Each row is a point on a tangle of strands that fork and nearly touch. The rows are in no order.
Points whose rows are less than 118 apart are linked; no others are.
j_326: -5	-5	10	-13	8	-21	-2	33	6	-21	27	5	-1	7	1	-20	-13	16	6	-2	23	-3	5	17	18	-11	9	-1	-14	26	-11	21	41	8	-18	-20	3	-11	0	-16	-14	-20	-7	-11	-22	-15	32	28	17	-15	-4	6	-38	-9	22	-36	9	-46	-6	-2	-1	12	19	32	-8	-19	-15	0	-4
j_594: -2	-9	-4	5	21	1	-12	20	15	-12	16	18	4	-2	6	2	-8	27	-14	9	11	-12	16	14	18	-11	-1	-7	-13	10	4	-7	19	-13	-25	-3	-10	-7	-3	-10	22	-37	16	-10	-9	-5	44	4	14	18	0	15	-32	14	6	10	0	0	-15	11	-3	3	5	-2	-7	-5	-4	18	17
j_139: 3	-27	15	25	18	-17	-17	-15	15	4	-2	30	-15	-19	-6	21	-5	-11	-39	38	0	-20	17	-18	25	2	29	-11	-11	21	15	-3	11	-18	23	12	5	-42	16	-12	2	6	-11	-3	19	-18	10	-38	21	-12	-4	10	-14	0	-25	21	7	16	11	8	-19	5	-13	-21	6	17	-3	-15	9
j_861: -22	14	-2	-33	-39	2	-3	39	-3	-1	5	-13	-1	8	-12	-36	-17	2	28	-9	-3	30	-16	3	-27	-5	3	-3	35	-19	-17	-10	-12	-3	-5	-1	7	36	7	11	-7	4	-1	15	-21	-1	-1	45	-7	-8	26	-33	-5	-18	15	-18	0	-42	-3	4	26	15	14	-9	-17	-10	5	-19	-1
j_359: -12	-1	19	3	-9	-24	-9	1	-9	5	-16	-4	5	0	2	-2	16	-21	8	-13	10	-2	0	-11	-29	0	-4	2	5	-21	29	-9	-19	10	-8	20	1	7	-18	7	-11	10	19	14	18	27	-32	32	-34	-9	-5	-11	26	12	18	10	-28	-24	29	-17	1	-14	-17	-15	26	20	-1	-2	-2
j_768: 33	9	-11	20	10	0	37	-22	17	0	-8	5	16	9	-2	16	14	13	-14	12	-21	1	12	-8	30	9	-1	4	-24	13	0	-9	3	-16	48	-10	3	-34	4	-18	-9	6	-18	-6	17	-5	9	-23	18	14	-20	17	2	0	-13	-9	-2	33	-6	6	-28	-9	-5	10	0	1	-12	-18	10
j_863: 7	-3	1	3	31	-1	4	16	6	-13	8	16	21	-9	14	15	-3	7	-29	-12	10	-9	2	4	15	9	9	2	-17	11	20	-18	-4	-6	-8	-8	-11	-13	-6	-9	8	-24	18	-21	-3	13	27	-11	14	11	-19	16	-17	15	12	23	-2	15	-22	-3	-4	-15	-18	-2	11	7	8	27	12
j_906: 10	26	4	9	24	11	9	26	12	-12	4	5	18	-1	-9	-16	-4	9	-4	-7	29	-26	-9	-31	0	0	4	19	-22	21	19	5	-1	0	23	-37	2	-20	-3	-29	1	-13	26	8	-24	36	2	-11	5	0	-20	-3	2	5	43	-29	2	-8	2	17	-14	-18	-10	26	3	-15	-13	11	37
j_620: 23	2	20	-1	18	-25	-6	-18	-13	35	12	2	-30	14	-15	-17	9	1	12	6	-14	-6	12	-6	16	-1	9	-14	-25	20	3	32	38	13	28	24	16	-23	-14	2	-22	22	-29	2	16	-27	-15	-1	-5	-20	12	8	-4	-5	-40	-27	2	-27	2	-11	-40	16	14	24	-12	-2	-10	-45	-20
j_169: -27	-14	0	2	-10	5	-25	24	-5	-4	-20	-5	-4	4	13	-13	-13	-14	11	-7	18	0	-11	12	-37	4	-16	-2	34	-22	9	-24	-13	-7	-32	18	-26	33	-1	24	26	-13	20	12	5	12	-4	31	-30	10	7	-13	10	21	19	32	-16	-4	-1	-4	19	9	-4	-26	16	9	5	17	9
j_628: 20	28	22	19	-10	-9	27	-20	30	19	0	-18	16	-6	-9	-26	6	22	10	0	-14	-5	2	-23	27	-5	-8	18	-28	-2	27	22	-22	15	18	-7	26	2	-2	2	4	44	26	23	1	12	-28	-28	19	29	12	-4	24	-18	-9	-21	6	-3	23	20	-1	-33	-8	-17	-8	-33	9	1	-6
j_621: 22	-4	6	14	13	-9	6	2	6	-13	1	-10	2	-11	28	8	-20	18	-10	-11	-27	1	6	10	35	-7	-9	-6	-1	-2	8	-8	-4	-6	-31	22	7	25	-5	23	8	-5	25	-11	1	-1	12	-2	32	39	28	31	7	2	-28	29	0	53	-6	22	18	-11	-12	-47	-33	9	18	22	-8
j_886: 28	19	27	13	15	-24	20	-34	28	24	-17	-5	12	-1	-14	-17	20	19	-4	0	-30	9	5	-5	39	-13	-13	10	-38	3	31	22	-7	23	17	9	26	-9	-19	4	-9	36	12	4	14	5	-30	-21	22	20	3	21	17	-13	-6	-17	-11	-8	19	-7	-6	-35	-1	-4	2	-14	9	10	-32
j_894: 14	25	-10	2	11	1	18	8	15	-2	2	-7	16	11	-12	-20	4	14	9	-8	20	-7	-4	-22	0	9	-3	24	-10	8	15	10	11	-1	36	-29	4	-18	5	-31	-17	1	-4	12	-11	27	-5	-2	-3	-2	-23	-10	18	-7	21	-37	2	-16	13	14	-13	-17	4	38	5	-9	-15	-9	17
j_993: 10	12	13	23	-25	-6	18	-22	10	16	-5	-18	8	-1	-1	-13	4	5	12	-4	-15	1	6	-18	10	-3	-2	17	-2	-13	21	15	-41	2	16	6	12	12	3	5	11	31	29	25	0	13	-32	-27	9	30	13	-3	28	-15	-13	4	8	9	26	24	12	-27	-12	-28	7	-17	19	-2	-3
j_930: -7	26	0	-21	-38	-4	8	24	3	9	22	-23	1	10	-9	-31	-16	2	34	-21	-13	22	-5	0	-2	-3	0	0	25	-17	-19	3	-14	2	-5	-3	23	33	5	24	-10	24	8	15	-11	-3	-3	27	9	18	37	-16	6	-19	-11	-19	5	-30	-1	5	21	6	14	-16	-27	-18	20	-23	-15
j_342: 29	7	-12	8	25	-7	35	-26	18	-3	-10	7	10	-10	-11	32	20	-22	-37	-4	-14	14	12	-10	31	23	23	8	-26	13	8	-7	0	1	42	-16	8	-37	-4	-23	-23	18	-23	-22	17	-3	0	-23	13	1	-34	13	-5	0	9	1	-3	18	-13	-19	-30	-15	-22	12	14	19	-8	2	0
j_825: -10	3	36	13	6	-12	-19	14	22	9	3	24	-17	2	-3	-9	-20	3	-11	-1	22	-24	3	-18	-1	2	8	-12	-11	23	19	4	15	28	-41	-13	-10	1	-5	0	1	13	47	39	-4	14	11	24	10	1	17	11	-25	15	20	-10	-8	-20	17	11	-1	23	-12	-8	11	2	4	0	16
j_414: 16	35	-2	-12	-32	13	5	37	11	-20	8	-6	30	-14	-16	-21	-22	16	15	1	9	5	-11	-21	-3	-1	23	13	14	-3	-13	-1	-28	-5	22	-34	11	22	11	-3	-3	2	15	17	-43	3	-5	-18	14	21	30	-37	3	-21	24	-38	24	-16	10	26	20	-4	3	-8	-30	-20	14	-11	17
j_875: 17	3	-5	-2	7	-3	4	-21	-20	13	21	3	-17	19	3	16	6	29	15	-2	-43	-11	24	12	18	-17	-24	-17	-1	8	-5	14	23	-3	17	13	19	-5	-2	9	13	9	-34	-4	20	-18	10	19	-1	6	7	34	0	2	-55	-11	2	14	-13	1	-19	13	19	10	-20	-5	-2	-20	-11
j_200: 22	-1	19	0	22	-23	-13	-32	-23	33	20	9	-30	15	-14	7	17	10	12	1	-36	-11	20	9	23	-14	-11	-27	-14	11	-3	31	31	19	13	29	24	-12	-24	21	-3	23	-32	1	23	-33	-4	6	-3	-10	14	26	-5	-3	-52	-17	1	-4	-3	-15	-34	17	15	17	-23	2	-1	-37	-26
j_757: 17	20	-44	4	3	39	31	-4	-12	-11	-13	-10	32	13	1	14	14	27	7	-15	-3	8	-6	9	-8	19	-22	19	-20	-7	-24	-10	-9	-12	23	-42	-15	-8	3	-25	6	-23	-7	-20	-16	16	20	-10	1	14	-30	-4	-10	-9	30	-10	-1	23	-16	5	-9	-23	4	37	5	-6	-18	9	11
j_6: -9	-7	37	12	-9	-18	-8	-15	7	43	-4	-1	-23	11	0	-19	-1	-5	13	-1	-11	-1	6	-8	9	-9	-2	-16	-1	4	6	23	3	29	-31	28	3	19	-11	15	-12	32	32	42	14	-4	-21	27	15	-3	38	4	0	-5	-19	-3	-13	-12	22	4	3	13	10	-23	-2	-5	12	-24	-15
j_45: -4	-8	-36	-2	1	23	15	-35	-9	1	-26	-17	14	-7	5	33	18	-43	-16	-20	5	11	-10	-5	-14	19	12	16	25	0	-16	-23	-32	2	-13	-14	-8	0	-4	4	-25	-14	-10	-14	12	11	-16	-37	-19	-13	-35	-7	23	8	-3	35	-9	34	-21	-19	-13	-9	-19	2	27	30	-3	23	-6
j_586: 21	26	-2	-20	-18	5	12	47	13	-23	22	-8	28	-6	-4	-29	-27	26	10	-2	5	15	-5	-7	15	-4	9	9	-3	-2	-15	-3	-2	-11	17	-30	15	3	18	-9	-12	4	3	-12	-44	-6	15	1	28	18	20	-20	-4	-24	14	-48	15	-18	8	14	18	-3	-4	4	-33	-29	0	-9	6
j_997: -18	-12	10	-19	-17	-1	-7	18	5	21	12	15	-21	10	7	-25	-27	0	17	4	-8	3	2	8	9	-17	-1	-21	22	13	-30	4	23	10	-29	7	-8	25	21	9	-6	-1	1	33	-14	-23	11	36	18	-21	30	-7	-18	-8	-20	-8	-2	-8	-10	16	14	39	29	-11	-18	-12	4	-27	4
j_258: 19	20	-14	2	-8	10	6	17	7	-8	10	-21	9	-7	15	-6	-25	25	13	-10	-25	6	13	3	30	2	-14	-3	-7	-10	-15	-12	-8	-15	-27	3	16	29	-1	11	15	-9	27	-2	-11	-2	14	-2	23	53	43	11	10	5	-26	10	5	33	-8	24	14	-4	-1	-36	-39	-16	11	4	4
j_418: 0	-20	7	12	-7	-8	-2	-30	-8	4	-15	-13	-5	-1	17	9	-6	-17	-2	-6	-18	9	1	5	0	-7	-6	-5	35	-13	7	-6	-28	-8	-1	38	-3	15	5	21	-3	8	3	6	14	10	-37	-16	-2	15	3	1	37	2	-43	33	-3	31	13	2	21	-12	-7	-40	8	17	17	14	-15
j_606: 22	22	-22	-17	11	-6	23	-15	-24	-11	-10	-26	18	9	18	33	10	9	7	-31	-18	23	11	14	12	18	-26	2	-11	-18	10	-12	-7	8	3	-20	17	8	-20	4	10	9	1	-18	13	22	5	22	-6	22	-12	19	0	3	11	5	-22	24	-10	-18	1	-25	-4	6	-5	7	6	23	-22
j_977: -30	-24	20	10	13	-15	-27	-4	-3	-15	6	38	-23	-28	-3	21	0	-33	-45	39	48	-40	-16	-18	-22	6	38	3	0	32	4	-8	9	2	-6	-2	-12	-44	21	-7	5	-1	2	-5	32	-3	0	-40	-16	-13	-16	-6	-20	21	21	19	10	-15	16	1	2	17	-25	-7	37	20	-4	9	10
j_523: -23	-36	-17	15	-19	24	-25	-11	-3	7	-8	16	-25	10	2	-3	-4	-16	9	34	-11	-10	-19	8	-22	-21	-12	-21	29	-18	-13	-2	9	-24	14	26	-47	4	17	7	32	-20	-35	12	9	-21	-17	-4	-24	-23	-1	-8	12	3	-27	27	-1	29	1	7	-4	17	16	-6	11	-8	-13	-10	7
j_388: -5	3	-21	-31	-22	24	-12	31	-17	-27	16	-19	1	2	8	-17	-27	27	17	-4	-4	21	-1	17	-9	-10	-19	-9	11	-25	-40	-5	-4	-16	-32	-21	8	22	9	-9	6	-20	-5	-29	-33	-11	25	15	8	9	9	-8	-11	-10	2	-17	19	-18	-19	-9	30	12	27	8	-29	-31	-12	13	-3
j_862: -7	-27	-16	21	-12	20	-9	-20	-6	-2	-6	-1	-13	3	14	10	-12	-7	6	19	-24	-2	-9	-1	-9	-14	-5	-7	41	-11	-14	-15	-12	-26	17	22	-27	7	20	19	26	-5	-24	7	11	-12	-16	-24	3	2	-1	5	36	1	-45	31	5	57	0	11	1	4	-3	-29	9	8	13	1	4
j_872: -15	3	-23	-29	-26	36	-19	29	-1	-11	-2	-17	-6	-2	5	-19	-29	15	18	13	-7	19	-1	15	-13	-7	-14	-6	29	-30	-37	-10	-11	-15	-34	-3	-13	38	9	4	20	-26	4	-6	-33	-13	18	1	1	17	20	-14	-5	-2	-3	-1	18	2	-18	7	32	26	28	-11	-31	-25	-6	19	8
j_255: -18	-26	5	-25	-15	-4	-10	13	-23	9	17	11	-23	19	6	-22	1	3	18	3	0	-2	0	21	-1	-21	2	-20	11	5	-18	18	36	2	-9	12	-9	15	5	3	-3	-21	-34	3	-9	-32	11	37	-13	-35	2	-14	-22	-6	-16	-8	8	-26	-13	-2	-5	33	31	15	-13	-19	-18	-28	-8
j_983: 27	13	24	8	34	-30	7	-31	14	20	-11	3	-3	-5	-26	15	25	3	-18	2	-30	12	14	7	44	0	-9	-3	-43	5	25	15	14	30	14	16	25	-20	-27	-3	-14	30	-10	-10	24	-4	-14	-3	15	-1	5	24	-5	-4	-4	-17	-19	-14	15	-33	-13	-21	1	13	3	12	10	6	-36
j_232: -5	-10	36	11	8	-21	-26	-1	11	27	-2	10	-23	7	-4	2	3	-10	-2	-2	1	-7	18	3	11	-5	-2	-16	-9	9	21	15	24	24	-39	23	2	6	-19	7	-11	12	26	25	14	-3	3	32	5	-4	21	10	-10	0	-7	-5	-13	-21	18	-15	-6	12	-6	-8	5	14	8	-20	-10
j_655: -17	18	-2	-23	-14	-5	-9	46	-1	-14	16	-10	12	9	-7	-32	-18	0	22	-27	23	9	-4	4	-20	-3	-6	8	6	-5	-9	-3	6	9	-22	-22	13	17	-10	-6	-8	-5	16	0	-23	15	15	43	-15	-5	-1	-13	-6	-10	33	-20	-6	-50	1	-2	15	8	14	13	-10	-10	-9	2	9
j_485: -33	0	-5	5	-18	27	-14	31	1	-9	-19	2	9	-6	-4	-11	-11	-4	20	9	35	-2	-26	-4	-53	4	-8	10	24	-18	0	-18	-32	-12	-8	-3	-37	18	1	10	31	-23	27	14	-11	21	-8	-1	-33	3	1	-25	12	9	47	12	-3	-3	3	13	16	-1	-4	-4	18	-6	-1	25	25
j_702: -14	25	4	3	5	22	-4	35	5	-20	3	9	12	-7	-11	-22	-12	15	5	9	43	-26	-23	-33	-32	-6	5	15	-4	19	0	8	-19	-1	11	-46	-9	-3	1	-22	14	-20	38	12	-41	27	-4	-11	-4	-2	-8	-18	-1	-1	57	-27	11	-14	7	32	11	-4	-3	19	-1	-23	-9	20	45
j_464: 10	6	-24	-5	-9	9	12	-21	-18	2	-7	-10	-2	17	6	15	19	9	12	-14	-16	9	11	14	-3	11	-24	0	6	-16	2	-6	4	-12	13	4	-3	2	0	-1	6	-7	-12	-16	10	10	5	20	-15	7	-18	7	10	6	-14	9	-14	15	-5	-11	-3	-10	7	18	11	9	-6	-2	-10
j_582: 7	3	-15	-10	19	-12	13	-31	-3	4	-16	4	-6	-12	-14	35	35	-42	-37	-2	-9	8	14	-4	9	19	26	14	-26	12	4	4	8	3	36	7	7	-42	-1	-24	-21	28	-31	-27	21	-12	-8	-23	-6	-20	-33	-3	-2	3	14	8	1	-6	-1	-26	-19	4	-20	15	30	32	-10	-12	-12
j_624: -9	-14	-19	5	-18	2	8	-32	-27	18	-18	-3	-13	13	-4	8	25	-27	11	4	-8	8	-10	-12	-34	2	-8	6	6	-21	-7	-11	-9	-25	32	38	-18	-13	4	6	-5	7	-34	0	25	-15	-47	5	-31	-17	-15	-8	36	8	-22	9	-13	3	9	-11	-4	-6	-8	-11	33	25	-14	-37	-14
j_331: 12	39	1	-13	3	-16	8	3	8	-2	13	-29	11	12	-3	-8	1	16	22	-31	-16	14	13	1	19	3	-26	6	-24	-12	9	-3	6	19	-25	-12	42	19	-22	14	-9	18	19	9	2	18	3	17	2	25	18	15	14	-5	6	-28	-11	-19	8	-11	11	-28	12	4	-30	-14	11	8	-24
j_220: 12	43	15	5	-29	4	8	22	20	-6	11	-10	18	-13	-11	-23	-21	0	14	-13	7	-5	-10	-37	-8	-2	16	13	-5	3	10	4	-22	25	-8	-35	30	21	-8	7	1	30	47	40	-31	26	-9	0	16	24	38	-23	4	-8	22	-22	19	-30	15	25	21	-11	-2	-21	-23	-23	25	-4	16
j_198: -12	-10	-22	-4	-11	13	-16	5	-13	-5	-10	-7	-3	9	18	2	-5	1	17	-8	0	6	2	21	-20	2	-19	4	18	-26	5	-15	-1	-15	-17	12	-20	27	2	14	22	-26	7	-7	-3	13	13	20	-20	12	1	-3	8	12	-1	30	-11	8	-3	-10	17	-2	8	-9	10	6	0	15	-1
j_756: -14	-8	40	-12	-12	-12	2	13	5	40	9	8	-18	15	4	-29	-18	-8	22	-7	-1	3	-13	-9	6	-2	3	-16	4	16	-16	12	22	29	-27	18	9	22	15	23	-21	30	10	40	-1	-17	-1	44	21	-26	47	-11	-15	-16	-12	-16	-4	-26	-6	7	11	34	15	-9	-11	1	15	-40	-8
j_240: 3	34	6	-15	-18	-10	5	19	16	1	27	-26	11	8	-3	-30	-21	-1	31	-30	-11	25	5	-3	14	6	-14	-1	-5	-10	-13	3	-6	21	-33	-13	42	32	-7	21	-18	23	25	15	-14	5	3	31	15	25	42	0	5	-20	-2	-27	5	-32	1	-8	26	-8	8	-13	-31	-18	19	-7	-23
j_515: -14	-29	32	21	9	-22	-34	-9	6	-3	-1	37	-31	-23	1	24	-12	-22	-46	40	21	-29	-1	-20	-6	9	33	-9	4	31	14	-14	13	10	-15	4	-4	-32	16	-2	2	12	9	7	27	-7	-4	-37	-6	-12	3	-6	-23	15	-7	22	7	-2	22	-1	9	19	-23	-29	24	24	7	2	3
j_936: 18	21	9	-17	29	-20	5	-4	-4	-9	-7	-8	21	-9	15	28	17	-10	-15	-37	-15	16	4	10	19	5	-11	1	-23	-12	30	-3	-3	28	-11	-1	19	2	-38	6	-8	10	17	-13	9	27	-3	18	-8	4	-12	22	2	5	21	5	-29	5	4	-35	2	-25	-13	8	0	23	20	38	-23
j_78: 3	-23	-3	-17	20	-18	-21	-23	-27	13	8	17	-33	-17	-9	42	37	-32	-23	5	-20	-5	31	29	4	8	5	-15	-16	-8	4	10	23	-3	9	37	15	-23	-15	0	2	3	-36	-31	29	-28	4	-3	-11	-24	-16	-1	-9	9	-21	38	8	-12	-2	-26	-13	26	-12	3	1	29	7	-21	-11
j_648: -4	-7	15	3	15	-13	-14	21	19	1	24	19	-12	8	-4	-5	-7	15	-6	7	13	-19	24	13	30	-7	10	-16	-12	31	0	15	47	7	-28	-5	3	-11	-1	-9	-7	-17	4	2	-5	-20	44	17	15	-7	3	14	-44	3	-5	-18	7	-24	-9	2	-14	14	14	18	-14	-12	-6	-7	7
j_125: 5	-10	3	7	15	-12	-15	-8	-8	-7	4	-3	-15	2	22	25	-6	7	-3	-20	-20	4	20	24	27	-2	-14	-18	10	-8	12	-7	14	4	-42	30	9	26	-10	21	7	-9	9	-16	8	0	17	23	15	27	19	36	0	2	-30	22	-2	29	-9	-8	19	-4	-7	-28	-24	24	16	16	-22
j_490: -22	-20	-2	-4	-10	-6	-14	4	-6	5	-5	11	-12	8	-6	-21	13	5	4	26	24	-12	2	12	-18	-15	5	-6	5	7	-6	24	23	-6	-2	10	-23	-3	4	-15	6	-33	-15	7	-1	-11	5	18	-22	-30	-14	-15	-15	14	6	2	2	-24	1	6	-13	17	22	24	19	-12	-21	-8	7
j_744: -5	-3	-9	-28	-7	-7	2	33	-14	-27	21	-11	6	5	5	-15	-9	25	15	-11	19	9	-3	25	-5	-12	-8	2	-2	-5	-26	14	23	0	-17	-23	15	-1	3	-13	-6	-15	-10	-28	-26	-5	31	32	3	-8	-9	0	-25	-7	27	-29	9	-46	-9	-8	15	3	26	35	-11	-21	-25	4	-9
j_951: -36	-35	-14	25	-9	16	-18	-21	-7	-11	-14	21	-13	-14	2	20	0	-40	-15	38	34	-8	-41	-15	-35	1	13	5	22	8	-10	-21	-1	-25	0	8	-29	-29	34	8	4	-8	-27	2	30	-18	-21	-41	-20	-28	-8	-24	12	7	4	17	2	22	15	2	2	-5	-9	0	48	17	-19	1	5
j_390: 25	-10	2	31	18	-6	19	-20	23	-3	-1	20	5	-4	-2	15	1	15	-22	28	-31	-9	15	-8	39	-3	10	-3	-18	17	5	-7	6	-30	39	5	4	-36	11	-10	4	-3	-19	-12	18	-16	20	-31	26	6	-9	25	-4	-5	-36	12	-1	44	-3	15	-31	0	-7	-8	-11	7	-8	-15	19
j_141: 17	15	-5	-15	-13	5	15	15	6	-15	21	-10	12	7	1	-18	-15	36	14	2	-16	7	4	3	20	-12	-6	2	7	12	-22	3	8	-18	23	-16	14	9	28	-2	-10	5	-13	-8	-21	-13	18	-4	22	16	17	2	-3	-17	-29	-40	12	4	-4	17	-2	4	10	5	-35	-31	-1	-16	6
j_278: -23	-28	-28	25	-5	36	-3	-24	-7	-8	-22	-1	8	-5	1	18	-3	-29	-5	12	17	-4	-31	2	-28	10	5	13	34	-11	-10	-30	-21	-16	-7	6	-29	-13	24	17	-8	-18	-22	-5	10	-3	-19	-44	-11	-23	-14	-17	26	11	-5	35	-2	36	-8	-5	3	-8	-15	4	41	20	-3	18	3
j_581: -29	-19	-8	-16	-21	38	-15	9	13	-2	-7	-5	-11	7	4	-19	-16	16	14	39	7	2	-9	8	-18	-20	-5	-7	36	-19	-27	0	-8	-22	-6	-1	-34	28	18	-3	25	-20	-12	14	-34	-23	12	-13	-4	-7	12	-23	-3	-6	-4	-4	16	24	-6	23	15	25	35	-2	-16	-29	-12	10	17
j_197: 18	3	11	-7	46	1	16	16	10	-17	8	6	32	-25	7	26	8	-14	-49	-27	12	-10	-3	-10	17	18	24	5	-27	25	26	-17	-15	10	1	-31	4	-17	-35	-11	-9	-9	16	-26	6	22	10	-19	10	-3	-30	22	-22	16	16	22	-6	17	-36	-16	-16	-17	-26	0	-1	14	16	44	15
j_134: -25	-24	1	11	5	-7	-18	3	-2	-12	-2	27	-4	-12	-1	-4	8	-7	-17	34	45	-30	-5	5	-17	-7	16	-6	2	13	2	13	9	-3	2	2	-31	-31	9	-16	18	-35	1	-1	7	0	13	-9	-14	-15	-17	-2	-14	24	38	17	1	-17	5	1	-9	13	-6	15	35	4	-11	6	9
j_880: -3	1	6	-6	-6	-21	5	-20	-15	14	-28	-10	8	-1	1	11	24	-34	0	-8	2	9	-8	-15	-29	2	-1	10	-4	-20	17	-6	-21	-1	15	23	5	-12	-14	2	-19	19	-10	-3	23	21	-45	6	-31	-14	-22	-14	35	2	10	2	-27	-16	23	-20	-2	-20	-18	-12	39	33	-8	-10	-13
j_727: -31	20	0	9	-8	36	-11	32	-5	-14	-3	4	14	-5	-15	-13	-5	-1	16	6	50	-16	-40	-20	-56	3	-4	16	6	-3	1	-2	-37	-5	9	-28	-27	0	-3	-12	27	-25	36	10	-25	29	-16	-14	-27	-8	-10	-24	15	1	65	-15	4	-7	11	21	13	-6	-5	17	12	-9	-8	22	38
j_892: -22	-22	-26	15	-27	27	-5	-22	-14	4	-18	1	-14	14	-7	-3	17	-18	14	23	-1	4	-21	2	-41	-5	-14	-2	18	-27	-17	-6	1	-31	22	33	-35	0	15	4	15	-16	-43	2	18	-18	-31	3	-35	-30	-13	-15	25	2	-15	16	-3	18	2	-1	-9	4	4	6	28	8	-21	-23	2
j_370: 12	-23	-1	-5	26	-16	-15	-14	-10	-9	6	9	-14	-8	9	46	7	4	-20	-20	-14	-3	21	41	28	11	-1	-24	10	-5	15	-1	19	1	-33	24	23	8	-12	15	10	-15	-13	-33	19	-9	30	13	7	7	-2	37	-23	4	-28	38	16	28	-26	-18	14	8	-10	-7	-28	37	21	28	-16
j_335: 3	-10	24	24	-13	-15	9	-35	1	6	-13	-5	3	-6	12	1	3	-8	-4	4	-10	7	0	-20	6	-7	1	5	6	-6	16	4	-38	-2	11	21	1	-4	11	9	-4	29	18	14	12	8	-43	-35	9	16	3	-2	33	-2	-22	16	-2	19	26	12	14	-27	-12	-33	23	6	17	4	-11
j_259: -1	-3	-35	3	6	26	23	-21	-11	-13	-9	-8	29	-9	0	27	24	-37	-21	-27	12	4	-11	-1	-18	25	23	21	6	5	-16	-13	-26	17	7	-29	-18	-18	-8	-7	-16	-13	-11	-31	8	12	-1	-21	-13	-19	-48	-3	3	7	31	30	-6	23	-29	-28	-25	-9	-27	21	31	21	-7	26	-1
j_842: -23	-18	-22	9	-5	59	-4	0	14	-9	-11	-8	0	3	10	-9	-12	26	8	49	18	-5	-8	16	-24	-13	-12	0	12	-22	-27	1	-13	-27	-8	3	-44	14	14	0	34	-38	-6	-4	-38	-18	26	-41	6	-2	-2	-11	-6	-7	11	3	18	43	-15	13	9	2	29	5	-12	-24	-12	22	8
j_294: -2	1	-36	1	0	43	17	3	-6	-15	-9	-10	17	8	8	3	4	37	17	18	8	8	-3	12	-12	0	-18	13	-10	-10	-29	-4	-13	-22	3	-24	-25	1	8	-20	12	-41	-7	-21	-29	5	30	-26	5	10	-21	-4	-12	-4	22	-3	9	25	-20	6	1	-15	22	26	-3	-18	-16	15	11
j_313: -3	20	29	10	-15	-4	3	7	21	4	2	6	-8	-9	-5	-17	-15	0	5	-1	9	-14	-4	-35	-12	5	4	5	-4	13	20	2	-15	32	-20	-22	11	20	0	1	6	33	51	46	-14	25	-10	12	10	13	34	-10	3	10	19	-13	5	-19	25	29	10	5	-6	-19	1	-17	18	1	19
j_864: 19	11	12	-21	38	-5	7	3	2	-9	-6	-8	30	-21	12	27	10	-21	-41	-30	-2	6	-6	-5	18	13	14	5	-12	6	21	-5	-24	29	-12	-24	15	2	-46	2	-22	1	23	-11	2	34	-15	-15	-7	-4	-30	22	3	6	15	20	-22	14	-19	-21	-7	-25	-22	-3	2	21	21	52	-1
j_99: 20	9	0	1	2	-2	8	-1	7	2	20	-5	-4	16	8	-4	-6	35	13	4	-27	-2	16	8	29	-12	-13	-10	-1	18	-12	2	17	-6	5	1	17	5	10	-2	0	6	-12	-6	1	-13	19	6	14	18	12	23	-1	-3	-48	-20	2	15	-8	10	-13	5	17	2	-28	-21	-3	-14	2
j_532: 16	-3	-45	22	8	32	34	-18	-15	-18	-14	-6	32	-3	8	29	15	-9	-12	-21	2	12	-11	10	-6	25	6	14	-9	6	-18	-17	-18	6	24	-40	-24	-17	-5	-14	-1	-24	-11	-32	-2	7	19	-25	8	-1	-42	6	-15	-1	33	19	0	41	-38	-16	-25	-18	-21	22	18	8	-9	23	3
j_431: 7	-29	-9	-10	20	-9	-10	-19	-26	1	9	14	-20	-15	-4	53	24	-8	-21	-10	-22	-7	29	40	16	13	1	-22	-3	-10	11	4	19	-3	-2	25	24	-9	-8	3	16	-1	-34	-31	27	-17	29	3	1	-13	-17	24	-21	11	-23	44	20	14	-19	-23	-5	21	-8	9	-11	27	13	6	-9
j_283: 0	12	0	-7	-6	-12	8	14	1	-1	5	-4	11	15	-16	-37	-3	14	15	-1	19	10	-11	-8	-10	3	8	17	8	10	2	17	12	-5	42	-17	-2	-8	20	-23	-24	7	-22	10	-16	8	-14	8	-4	-15	-10	-19	11	-20	8	-45	8	-26	17	15	-6	-1	7	28	-3	-16	-9	-27	7
j_633: 16	6	16	-8	-1	-27	10	7	-14	23	13	-2	-11	21	-6	-37	-8	9	18	-5	4	9	-8	-4	-3	-1	10	2	-1	15	3	25	30	3	47	6	-3	-4	21	-4	-29	19	-33	9	-3	-15	-20	18	-4	-22	6	-5	2	-18	-23	-41	5	-31	6	1	-17	11	10	27	-5	-15	-10	-41	-15
j_191: -25	-13	22	4	-20	-17	-19	7	0	9	-21	6	-13	4	-1	-16	-1	-17	11	0	12	-4	-6	-13	-36	1	-3	-7	20	-14	19	-18	-10	10	-23	25	-18	23	-3	14	5	8	17	35	21	15	-27	38	-32	-7	14	-19	5	18	19	15	-21	-19	25	-2	9	12	-9	-22	22	9	0	-9	15
j_219: 5	-7	-7	-25	31	-26	-10	-27	-16	20	-12	5	-27	-29	-17	45	46	-46	-42	5	-19	9	19	10	4	15	23	11	-32	2	4	9	12	4	21	35	24	-33	-14	-11	-24	37	-35	-35	24	-27	-18	-27	-5	-31	-20	-4	-6	6	-2	14	1	-35	6	-25	-16	16	-16	6	8	40	0	-22	-20

A fork is a point with three links. Follow the links from the first point to the second and name the forks in between, in order.
j_863; j_259: j_744
j_594; j_335: j_169
j_359; j_581: j_169 > j_744
j_872; j_624: j_744 > j_169

Follow the links from the first point to the second, and from the first to the third. Name the last point that the two ways share.
j_620; j_862; j_648: j_169
j_99; j_864; j_523: j_169
j_240; j_842; j_864: j_744
j_757; j_331; j_864: j_744

A fork is a point with three links, a tip a point with one. Leave the first point through the second and follow the links. Name the first fork or tip that comes.
j_283; j_894: j_169
j_936; j_864: j_744
j_581; j_842: j_951
j_768; j_342: j_258
j_359; j_880: j_983

Name the points in between on the shortest way along the links from the first point to the second, in order.
j_240; j_594: j_930 > j_861 > j_655 > j_744 > j_326 > j_648
j_283; j_169: j_894 > j_906 > j_702 > j_727 > j_485
j_259; j_388: j_532 > j_757 > j_294 > j_842 > j_581 > j_872
j_464; j_335: j_198 > j_169 > j_191 > j_359 > j_880 > j_624 > j_892 > j_523 > j_862 > j_418
j_431; j_255: j_78 > j_219 > j_582 > j_342 > j_768 > j_390 > j_139 > j_515 > j_977 > j_134 > j_490
j_134; j_414: j_490 > j_255 > j_997 > j_756 > j_6 > j_232 > j_825 > j_313 > j_220
